Points on a hilly landscape, in no order, each with its height.
From any point a climber steps to the highest of the 2 points nearest to it. It stops when none of these is higher. Distance is the straight distance between rows; heights are no part of it.
z254 height 62.7: [104 144 132 131 118 123 113 108 145 135 105 166 123 160 110 152 170 148
 120 106 102  97 131 115]
z574 height 51.3: [125  86 135  70 165 131 129 130 109 132 146  89 154 109 168 127  78 100
 130 126 170 105 148 162]
z344 height 37.6: [136 154 128 133  55 140 159 129  90  80 168  82 148  60 117 109 131 154
 186 149 157 157 180 164]
z611 height 64.3: [100  72  85 163 159 110 139  97 132 167 136 142 125 168 105 167 138 146
 184 134  88 133  93 117]
z383 height 61.1: [132 157  90 156 169 110 120 148 153 109 125  59 174  87  91 100  98 107
 115 132 142 192 146 124]
z888 height 5.0: [ 90 134  65 182 100 131 110 125 139  92  97 151  85 121  69 106 159 153
  88 155 116 162 149 140]
z680 height 26.0: [130 176 165  83 157 112  82 142  83  98  82 165 124  98 131 114 178 168
 119 148 114 119 159  85]
z174 height 54.2: [ 99 120 122 156 157  91 119 102 167 142 106 161 121 170  64 169 169 152
 110 118  97 115 111  94]
z635 height 46.8: [120 167 155 110  86 138 102 145 143 197  56 193 119 152 174 126 160 127
  90  97 122 112 118 137]
z302 height 14.6: [ 84 122 122 159 140 125 117 101 104  98 124 179  82 124 102 112 168 181
 109 150  80 133 142 113]
z249 height 47.4: [174 185 162 134  69 138 137 128 142 106 149 128 115 155 132 130 129 114
 158 122 137 146 103  94]
z632 height 35.4: [183 174 197 109 112 130 115 140 116 124 116 181 120 149 189 138 149 123
 135 120 121 113 105  57]
z272 height 43.7: [ 91 103 142  97 129 148 110 160 111 179  81 151 119 130 157 115 122 105
 108 107 146 129 128 184]
z761 height 31.0: [150 167 175  84 132 134  90 139  85 129  91 182 129 124 173 142 176 155
 139 119 118 122 136  83]
z756 height 55.0: [132  77 140 127 150 147 130 134 146 197 133 127 113 142 154 119  85  97
  86 116 140  90  83 140]
z712 height 65.2: [152  74 111 166 114 139 172 133 120 188 170  97 100 175 145 124  74 101
 177 127 134 119  44 131]
z44 height 78.3: [131 150 146 129 100 130 106  74 128  81 137 177  91 137 105 124 176 145
 107 157 102  85 146  88]
z368 height 11.1: [147 187 153 170 110 127 119 146 116 108 110 122  86 130  83 113 122 118
 125 127 119 190  79  75]
z248 height 6.0: [ 78 171 111 147 133 142  96 150 119 122  96 149  94 109 101  85 148 153
  41 127  93 125 165 140]
z279 height 55.3: [150 119 144 135 137 141 145 129 128 152 145 140 124 163 141 148 119 119
 125 115 107 102  89  99]
z566 height 67.3: [128 139  90 149 177  84 117 151 158 136  94  64 187 120 121 121 106  95
 149 118 145 199 152 138]
z68 height 13.6: [ 85 125 138 165  96 144 123 131  87 107 103 176  96 101 119 106 144 173
 136 136  92 174 118 108]
z234 height 51.2: [120  94 144  98 118 118 160  89 106 111 165 150 141 150 163 169 129 150
 163 138 122  86 136 138]
z400 height 69.4: [149  93  77 174 139 123 168 116 159 183 141  90 117 163 111 136  87 101
 195 124 122 137  43 134]
z964 height 55.2: [180 109 163 120 106 134 161 117 137 118 163 126 122 161 160 150 104 109
 148 111 144 106  96  94]
z595 height 40.6: [192 144 191  66 131 134 123 139 164 123 133 121 123 159 169 157  93  54
 121 120 160  90  85 103]
z165 height 74.6: [112  86  95 196 114 116 180  91 128 160 135 107 139 161 107 157 110 140
 216 128  93 160  88 124]
z205 height 67.9: [ 79 131 106 128 145 114 128 123 158 104 138 118 125 121  87 125 161 157
  91 134 100 118 189 152]
z824 height 35.6: [131 136 101 164  71 136 159 141 121 107 180  93 136  81 109 107 125 140
 144 133 174 141 153 155]
z642 height 52.6: [132 185  96 143  97 150 113 146 152  99 151  84 140  54  64  83 142 125
  92 136 173 135 190 160]
z433 height 64.7: [117  46 141  70 166 137 133  99 167 155 148 113 145 145 150 125 112  94
 104 137 135  61 137 196]
z986 height 42.6: [167 122 180  55 141 124 103 104 152 125 108 147 146 161 158 165 124  84
 135 117 150  88 122 102]
z681 height 12.8: [121 171 159 154  79 140  98 136  97 120  82 188  83 123 129 113 170 172
 108 130  91 164  99 101]
z837 height 45.1: [169  69 189  57 128 120 132  80 173 126 146 127 143 172 151 171 114  75
 130 135 133  79  91 118]
z359 height 41.3: [148 104 124  97  49 132 155 117 118 151 175 118 150 111 160 122 129 111
 156 127 189  93 166 212]
z299 height 15.5: [132 168 133 104 167  93 110 126 106  73 110 110 141  74 113 121 152 158
 163 150 124 153 216 121]
z410 height 4.6: [107 140  63 179  68 146 117 138 125  98 110 115  98  93  81  78 138 149
  99 172 154 180 156 142]
z289 height 44.4: [105  84 118 110  67 148 144  93 135 166 164 139 151 141 147 121 140 129
 134 125 154  69 156 211]
z104 height 56.4: [140 160  87 166 131 140 117 157 152 101 156  59 139  67  74  88 103 101
  76 150 171 166 152 125]
z451 height 56.7: [119 100 149  87 135 125 117 119 169 159 133  69 151 124 108 142 102  58
 124 103 190 114 132 203]
z946 height 84.7: [128 150 111 126 108 135 102 102 147  49 126 178  90 122  96 112 186 147
  63 161 123 104 170 106]
z921 height 55.7: [113 163  93 140 144  94 106 130 172  90 116 106 143 103  56 119 145 135
 123 141 125 146 191 143]
z227 height 7.3: [ 80 170 107 126 155 141 107 175  91 119 108 134 128  90 135  95 128 160
  91 109 112 151 167 145]
z649 height 5.4: [ 88 171  93 162  86 147  82 136 143 132  82 160  88 124  84 112 190 170
  67 128  92 149 151 157]
z69 height 71.7: [119  95 146  62 152 113 133 101 157 117 151 139 147 153 164 138 137 117
  84 128 129  58 161 170]
z99 height 10.6: [129 135  95 120 175  96 119 132 111 108 116 108 165 110 121 133 126 138
 161 121 141 159 192 123]
z126 height 51.4: [117 107 130 124 126 120 150 146  65 134 124 134 130 122 169 119 100 136
 173 120 119 159 113 130]
z470 height 60.0: [131  69 173  84 124 126 121  91 177 170 160 104 149 153 120 140 121  75
 110 126 176  67 118 207]
z369 height 55.4: [ 80  79 117 162 164 103 146  91 124 116 127 150 135 144 106 141 137 161
 163 158  79 145 130 108]
z805 height 70.6: [ 96 132 130 144  98 145 126 101 135 128 146 171 123 136 130 118 149 161
  75 133  88  93 144 139]
z818 height 78.8: [144  95 111 132 204 139 123 132 152 117 140 120 124 126 124 110 110 141
  62 140  77 110  68  66]
z579 height 21.2: [107 178 139 115 164  96  92 126  80  79  97 142 101 101 109 112 192 173
 148 173 115 149 191  93]
z607 height 69.0: [127 118 112 189  79 111 187 116 108 136 145  97 127 137 124 132 110 136
 210 139 129 180  92 119]
z146 height 76.5: [108 130  71 163 159  90 125 154 160 186  71  84 177 150  95 139 127 101
 159  96 139 202 113 144]
z665 height 44.3: [176 196 168 108 111 126 133 151 107 124 121 138 120 125 132 148 139 112
 177 106 149 149 117  98]
z145 height 66.3: [121 139 126 144 100 175 132 115 153 156 148 178 132 143 167 100 147 146
  43 131  89  53 122 126]
z290 height 40.5: [ 85 118 116 110 164 140 107 147 129 173  96 155 116 137 151 126 143 132
  77 113 128 103 144 167]
z396 height 48.9: [106 190  77 142 126 127 109 149 165  87 121  80 133  77  53  94 159 124
  97 148 143 176 190 157]
z456 height 7.5: [ 90 127 108  89 157  88 118 155 119 132  77 108 160 109 133 148 116 120
 178 120 139 156 195 172]
z908 height 2.7: [151 167 149  54 177 130  80 175  87 117  85 140 143 100 172 127 125 109
 117 105 151 131 162 122]
z866 height 41.8: [110 118 157  99 107 147 112 146  91 174  85 175 125 148 183 128 142 137
 123 109 111 107 119 138]
z83 height 46.9: [145 152 135 115  88 117 145 124  99  76 154  89 163  95 109 148 125 145
 213 152 150 188 188 140]
z653 height 61.5: [178  91 122 145 164 127 160 120 138 138 162  96 116 172 136 154  84 113
 155 127  97 116  38  59]
z627 height 64.6: [110 106 113 151 183 122 124 110 145 132 127 160 116 151 106 132 144 153
  79 129  71 109 103  78]
z325 height 51.9: [123  93 134 124 113 148 133 121 151 185 136 134 125 171 143 137 121 107
 107 113 151  82 104 178]
z16 height 55.6: [158 157 132 116  75 123 166 139  95  99 128 102 143 106 137 159 130 142
 244 125 158 191 152 160]
z133 height 1.4: [153 148 164  74 156 130  99 171 117 150  80 130 138 132 152 139 115  81
 119 100 151 141 130 143]
z859 height 84.6: [105 122 127 105 166 113 129 107 157  99 140 144 137 124 128 143 154 142
  77 126 111  65 163 140]
z845 height 56.0: [132 111 148 133  83 123 150 119  94 113 145 145 131 137 145 150 129 157
 170 122 121 126 122 133]
z953 height 62.9: [129 150 139 153  70 129 163 125  92 124 133 111 129 102 124 131 125 152
 202 130 150 190 123 144]
z869 height 60.8: [140 131 145 153 111 159 127 131 146 167 128 165 119 153 173 126 121 131
  72 115 106  88  91  90]
z841 height 74.1: [125  98  66 195 151 132 156 138 171 185 148  82 146 127  89 121 103  99
 148 127 139 145  60 138]
z784 height 57.6: [157  87 119 152 131 158 156 144 140 183 182 101 117 119 168 110  79  84
 109 127 164  98  64 123]
z454 height 9.0: [120 164 131 135 138 131 108 148 104 138  93 139 136 111 113 117 133 146
 110 100 111 160 123 126]
z468 height 69.1: [126 160 140 124 140 156 115 127 104  86 148 142 115  90 130 100 125 135
  63 143 101 124 147  94]
z57 height 44.7: [106  49 115 115 171  93 169  80 116 103 165 127 152 134 136 161  99 174
 188 162 110 121 149 127]
z164 height 82.7: [114 100  84 164 139 107 142 132 174 190 106  86 154 162  85 151 103  92
 151 111 157 163  93 165]
z291 height 68.1: [182  85 126 143 167 146 139 125 154 120 159 106 115 143 134 140 105 126
  90 141  80  77  54  58]
z974 height 47.3: [152  59 159  79 124 108 147  84 143 113 157 122 137 169 143 173 112 111
 182 132 148  86 110 137]
z294 height 53.3: [155 171 170 121 109 152 103 159 153 162  76 178 118 142 183 128 141 119
  75  90 110 101  94  91]
z446 height 17.0: [ 79 134 126 135 183 101 101 130 105  98 101 154 108 110 116 112 149 165
 132 136  96 141 174 106]
z662 height 11.8: [135 168 148 161 135 136 102 143  93 100 100 162  94 136 119 118 148 139
 107 120 111 164  91  55]
z449 height 51.1: [148 152 146 141  63 159 144 118 130 111 166 139 119 137 127 124 151 151
 129 128 126 112 128 123]
z397 height 61.0: [152  54  81 153 147 143 161 128 137 159 188  91 122 143 140 124  69 113
 148 134 142  90  53 143]
z526 height 47.8: [ 97 104 112 107 108 123 137 118 138 177 119 134 129 142 140 140 140 135
 130 113 147 100 151 213]
z998 height 10.3: [112 169 119 172 116 116 113 137 121 110 102 128 126 106  80 125 128 122
 144 118 117 186 116 103]
z928 height 38.3: [145 143 123 121  70 146 154 143 114 144 163 104 131  94 143 117 118 125
 152 111 186 119 131 182]
z466 height 4.7: [117 145 128  56 195  98 101 167  93 113  79 130 140 105 157 125 118 121
 145 126 146 145 194 147]
z664 height 58.2: [198 126 147 135 125 108 161 106 144 114 157  96 124 165 127 172  92 104
 161 121 128 121  58  69]
z961 height 78.2: [122 127 105 146 133 143 123 114 137  61 152 136  95 116  88  97 140 144
  64 166 122 127 148 103]
z406 height 49.6: [ 93  52 105 158 138 124 165  98 105 120 175 124 152 143 126 141 116 163
 180 145  90 133 132 127]
z608 height 38.5: [189 174 179  98 136 136 115 158 137 115 140 142 123 151 187 152 106  91
 119 118 136 112 101  65]
z982 height 60.3: [138 150 139 133 131 168 131 170  82  87 169 113 129  82 169  85 105 132
  75 136 129 130 154  98]
z881 height 48.1: [154 150 134 143 137 113 134 146  88 126 102 121 132 135 154 136 103 113
 169 112 146 173 109 105]
z418 height 54.3: [123  85 144  86 166 135 110 135 131 162 130  71 157 102 139 103  66  59
 114 126 178 132 133 187]

For each start below, name the point where the climber stops.
z359 | z164
z998 | z845
z99 | z845

Call two points neighbours if one is among the 2 nearest of the other. Go from one point of each pair to the other, from neighbour to neighbour, staying as high as possible. Name the lowest point that can't be avoided.
z164, z859 | z396
z165, z164 | z824
z272, z805 | z866
z805, z818 | z964
